A landscape with many peaks, sampled at points; each row gives a point and its height.
A climber steps from a point to the highest of its 2 nearest points, and stops where none of them is higher. Distance is the straight distance between rows; heights are no part of it.
(617) (h 4.98): [-27 -12  -6 -14 -26 -15   8  -3  -5  -2  16 -33  26 -14  13   0  16  32
  15  -6   3]
(161) (h 5.81): [-16 -22  16 -10  15   2  -4  28 -21  11  -2 -19  14  -4  -6  21  -6   4
 -16  11  44]
(220) (h 2.74): [ 30   4  -4  12  23   8 -16 -15   3  -5 -33   4  -3  -9  17  43  13   1
  15 -12   3]
(857) (h 2.37): [  7  28  10  -2   1   0  -5 -57 -13   0  -3  -2  -9   3  -9 -10 -22  11
  18   0  -2]
(512) (h 4.79): [-17 -14 -31   1 -11 -11  10  -4   4  -8   1 -31  18  -3  12  17  41  51
  30  -3  -1]
(595) (h 6.96): [ -4   1  -8   0   5  -4 -10  18   0  17  -8  13  22 -15 -15  12  -8 -39
   0  -2  -3]
(703) (h 3.60): [ 14 -14 -14 -15  11   2  -9  -4  15 -16   9 -13 -11  11  -8   7   6  -1
  23 -10 -28]
(336) (h 0.46): [ -5  -5  34   0   6  14  22  10 -18   7 -10 -16   6  10  -1  -5  -1   3
 -48  51  14]
(347) (h 2.94): [ 28  27  14   0  32  12 -13 -41   4   7   8 -10  -5  -4 -34  -9  -9 -35
  12   4 -24]
(355) (h 1.33): [-20  15 -17  23  -8   4   0   5   8 -18  24 -23  18  13  -1   5  23  14
  37 -31  10]
(354) (h 2.61): [ 15   4  -8  -1  -6   2   6 -39  -9  -2   5   8 -22  17 -36   6 -16  10
  14   9 -18]
(464) (h 5.96): [ 12  26  -8  -4 -30  24   8  12   0   7   9  15  -3   4  -1   4 -14 -10
   0 -25   8]
(192) (h 4.62): [-13   6   8  12   4 -14   0 -11 -15 -26 -27   3 -17  31   3  -4  20   6
 -20  26 -17]
(872) (h 2.32): [ 23   4 -13   6  15  13  -5 -13  -8  17 -42  14   9 -27   3  27 -19  -6
  -1   5  11]
(801) (h 5.00): [-14  -8  17  -1   4  26   5  33  -6   8  12 -13  21   0 -19  17 -10 -27
  11  13  31]
(128) (h 6.98): [-25 -12  -1  16 -26 -25 -24   9   2  -8 -19  21  -1  19  -8   4  23  17
   8  12 -32]
(821) (h 4.66): [ -6 -14  -7  19   8  20 -14 -16  18 -16  -7 -25  25 -10   3  -7 -14  16
  38  -8 -22]
(527) (h 3.96): [ 30 -14  -9 -32  16   7   8  -4  -5   4  -2  -6 -24  -6  21   0 -22   0
 -17  -5  10]
(652) (h 4.46): [-10   7   2  24  12  22  11  16   7   0  26 -11   9   9 -11   6  -1 -19
  26   6  30]
(852) (h 4.05): [  3 -30 -18   6  22  17  -7  -1  14 -14 -10 -18   2  10   7  -7 -20   6
  20   9 -14]
(679) (h 4.00): [-17 -26 -17 -10 -19 -25  -2   3   7  -3  11  -4  11   0  -7  -9   8  -7
   5  29 -39]
(854) (h 3.81): [ 12  41   6  10  16  15  -8 -19 -14   2  -3  11  -2 -10 -20 -18 -20 -21
 -15 -43  19]
(215) (h 6.00): [ -1   6  14 -18  -5  14  -4  46  -9  -8 -10   6   4  12  10  13  -1 -23
 -36 -18  12]
(411) (h 0.88): [-17  17  10   2  11 -15  15 -12 -28  -9   6 -22 -11  11  -2  -4  20  -9
 -23  11  25]
(807) (h 5.51): [-11 -29  -5  -4  -5  20 -10  -9  18 -10   9 -31  12   7 -17  -5   6  44
  50 -18 -23]
(620) (h 5.68): [ 14   5  15   4   4 -21  14  -8  -1  27  14  21  -6 -41  -9 -12  20 -16
 -38   4  -1]
(823) (h 1.18): [-14  19 -15   6  14  13   2 -11   6 -28   7 -28   2   9  29   3   8  15
  37 -27  21]
(530) (h 3.90): [  1  -5   4   0  16 -18  -5   6  14 -14  11  -8 -11   0   9  -1  22 -13
  -5 -12 -18]
(571) (h 2.34): [ -8  33  21 -12   4  -7 -11 -36   3 -11  12  11 -15  14  -1 -11  -7   8
  34 -22   1]
(136) (h 3.93): [ -4  20   9  26  10  30  17  19   5   4  -4   6  -3   4  -9  -1   3 -29
 -12   6  20]
(245) (h 2.42): [ -5  -9 -10  37 -31  -9  -8  -3  18 -10  -3  23  -3 -10  19 -27   9  28
  13 -14 -18]
(822) (h 2.91): [  6 -12  -5  27 -31   8 -10 -11   1  -9 -21  20   0  -4  -2   0 -14  27
  13  -8 -23]
(362) (h 4.52): [-29   7 -19 -22 -13 -23  -9  -1   1   0  13   6  12   7 -16  -8  -7 -34
   5  10 -29]
(157) (h 5.67): [-38 -11  -6 -18 -10 -10 -11 -16  -1  -5   3 -27  31 -11  -1  -5  -7  25
  41 -22   3]
(343) (h 4.20): [ 28  16   6   0   6   2   6 -19 -12   7  10   2 -10 -28 -11  -3  -5  -4
 -21 -39  17]
(287) (h 2.77): [  7 -17   6   6 -19  -2  -4  43  24  19   9  22  10 -17  28  -2   0  -9
 -12   7  -2]
(754) (h 2.72): [ 23  28   4 -11  29  14 -20 -29  13   1  20   4  -5  12 -14 -33 -38 -30
  27 -13 -14]
(524) (h 1.84): [  4 -11  -8  35  -1 -12  10  16   5  18   1  41 -15  -9   2  -8   2   6
  -3   5  20]
(300) (h 5.03): [-16   7   5 -18  -8 -15  11  -9  17 -10  12 -11  -4  -4  41 -32   3  -5
   2  11 -10]
(163) (h 5.49): [-25   0  15  24  -8 -23 -21  18  -4 -10 -24  17   2  39  -1   9  25  20
 -22  39 -18]
(859) (h 3.35): [  3  -1  20  23   1  21   8  44  18   8  -1  11  10  -2  12  -7   7 -23
 -31  19  -2]
(454) (h 5.12): [-13  -8  11  -4   6   1  -6  51 -18  11 -13  13  14  22   0  14  -5   3
 -41  10  36]
(82) (h 3.22): [ 37  51  16   5  21  22  -4 -45  -3  18  -9  -2  -2 -28 -30  -2  -5 -27
  -4  -6  -6]
(15) (h 2.39): [ 15 -11  -6 -12 -22  -3  10  31  18  30  15  41 -11 -14   0  -3  -8 -16
  -8   3  -7]
(357) (h 3.48): [ 34  34  -7   1  30  28 -11 -21 -13  -2 -31   0 -16  -2 -11   1 -13 -18
 -15 -26  13]
(392) (h 1.76): [-26 -19  -1  29   0  -8 -12  24   4 -22   6 -14  14   7   6 -16  20  28
   0 -20   7]
(715) (h 2.86): [ 27  -9   2 -14  14  10  11 -12   7  15   6  13 -32  13 -34  10 -18  -5
  10  30 -11]
(200) (h 3.42): [  0 -13  15  12 -14   7 -10 -14   2 -18 -36  18 -15  14  21 -15 -17  39
  15   2 -12]
(753) (h 2.10): [  9   7  -3  -4  -5 -12  22   4   7  23   6  32 -23  -7   1  10   4   1
   5  11  13]
(569) (h 5.36): [-27   1   9  31  -6 -28 -28  20  -3  -8 -19  11  24   1  -4   4  32  -2
  -8  -9 -14]
(567) (h 5.02): [-33  17 -13 -24 -21 -21  -8 -18  -1   1  21  -9  23  -7  -2  -9  -7 -10
  28 -13 -10]
(226) (h 3.59): [ 40  -6  -5 -17  19   6   3 -12  -9  -7 -16 -12 -33  -2   7  23   5   5
 -20  -8 -18]
(154) (h 6.93): [ 12   2  16 -18   0  -9  21  -3  17  33  21  16  -1 -41  20  -5   9 -21
 -17  24  -4]
(786) (h 5.77): [ -7  -1  31 -23  -7  -6  15  -4   8  10  18  -3  -7 -21  30 -12  -6  -4
  -7  21  12]
(74) (h 3.17): [ 36  -2  -5   1  14   0  -3 -16 -16   1 -18 -10 -13 -11 -11  48  25   7
 -12 -21   7]
(132) (h 2.05): [ -4 -15 -25  45 -21  -2   4  17   3 -12   6   5  -3   4  16 -27   8  24
 -10 -16   2]
(203) (h 3.97): [ 15  -3 -30   9   0  23  20   1   2   5  25 -16   5   8 -15  23 -11  -3
  25  13  10]
(369) (h 4.45): [-11  12   6   6  -8 -19  -7  22   7 -13  -8  10  -6  14  13  10  35  -5
  -9  -9  -4]
(261) (h 7.19): [  1  17 -14  -8 -33  13   9  39 -20  10 -15  13  12   5  -1  14  -8 -12
 -31 -15  22]
(191) (h 1.59): [  7 -18  -3  23  26   3   7  19   8   2  14  15 -19  -3  -3 -16  -1  -8
 -13 -17  19]
(568) (h 4.63): [ -5 -15  -6  -8  21 -18 -10  45  -6  12 -30  16  21  13   8  21  13  -5
 -38  19  11]
(484) (h 5.53): [ -8 -19  -4   8   2 -14 -11  25  -2  12 -25  13  26   0  -3  15   1 -14
 -12  26  -9]
(22) (h 3.16): [  4 -25   1  -6   9 -14   5   3  -7   5  -6   9 -24  13 -19   1  -1   4
  -5  31 -11]
(382) (h 1.03): [-24  12  -3   2   8   0  12 -11  -8 -21  -3 -30   5  12  27   3  17   5
   8  13  16]
(255) (h 1.52): [-22   4  12  33  13  -2 -10  -3   2 -29   5 -35  20  -1  -3   3  25  10
  16 -21   1]
(277) (h 0.61): [-10 -17  33 -17  17  -9   8   8 -11  -2   0 -22  -8  16   7  12  14  16
 -29  38   8]
(380) (h 4.77): [ 30  23  -8  14  10 -10  12 -21   0  14  10  -1  -4 -35 -14   7  16 -18
 -19 -12  -4]
(887) (h 4.84): [ -6 -23 -16 -17 -12  -3  -7   0 -11  -6   6  -8  20 -12   2 -22 -32 -10
 -25  -8 -11]
(704) (h 4.34): [ 13 -23  -3 -32   1   2   4   4   7   3  12   2 -11  -7  10 -21 -35 -19
 -14   9 -11]
(655) (h 5.52): [-10 -12 -38 -10 -34   1   9  20  10  -1   3 -13   7  15  14  25  26  32
  37   1  -2]
(114) (h 3.58): [  7 -13 -25  -2 -21  12  27  -1  -6  26  19  12   5   2 -22  11 -24   1
  14  24  21]
(727) (h 5.20): [ 11  21  18 -20 -19  19  12   3  -3   0  -6  14 -17  -8  17 -13 -14  -8
 -26 -15   9]
(648) (h 0.75): [-23   2  32 -20  14 -26  18  -1 -18   4  19 -20  -3   1  10   7  25   2
 -17  31  31]
(470) (h 6.44): [  3 -31 -36 -23 -20  19   1  13   9 -10   8 -25  -2  22  -7   9   9  42
  30 -10 -24]
(325) (h 3.54): [ -4 -23   1 -22 -22 -22  14 -13  -5  14  22   1  -3   0  -9  -7  -3   6
  -8  43 -17]
(78) (h 2.54): [  8   5   8  -9  24  -8 -26 -32  17  -7  11  12 -10  10  -9 -26 -27  -3
  40 -28 -17]
(798) (h 4.57): [ -5   0  11 -20 -24   0   3  -1  -3 -16  -3   0 -13   8  40 -29 -15  15
 -15  -8  -4]
(713) (h 3.98): [  2  -5  25   2   7  -6  -2 -36 -10 -19 -27   1 -25   4  14  -6  -4  22
  -8  13 -11]
(436) (h 5.65): [-16 -11  -7  -8 -13  -7 -19   4 -15   5  -9   4  29  -9 -11   5 -29 -10
   4 -25   7]
(784) (h 3.52): [ 24  57  12  -9  22  23   1 -20   7  20   4  20  -7 -14 -24 -10 -16 -28
   4 -24  15]

Where does a climber stop that starts at each point below?
(336): (128)
(277): (128)
(354): (157)
(220): (595)
(524): (161)

Call two points neighbours if one is among the 2 nearest of the other. Go from one point of each pair to the other, from neighbour to neighbour, staying as high as possible. Name the lowest point that can't be avoided.
(161), (470): (571)
(157), (128): (703)
(154), (261): (798)
(470), (157): (512)
(161), (595): (568)
(261), (161): (454)
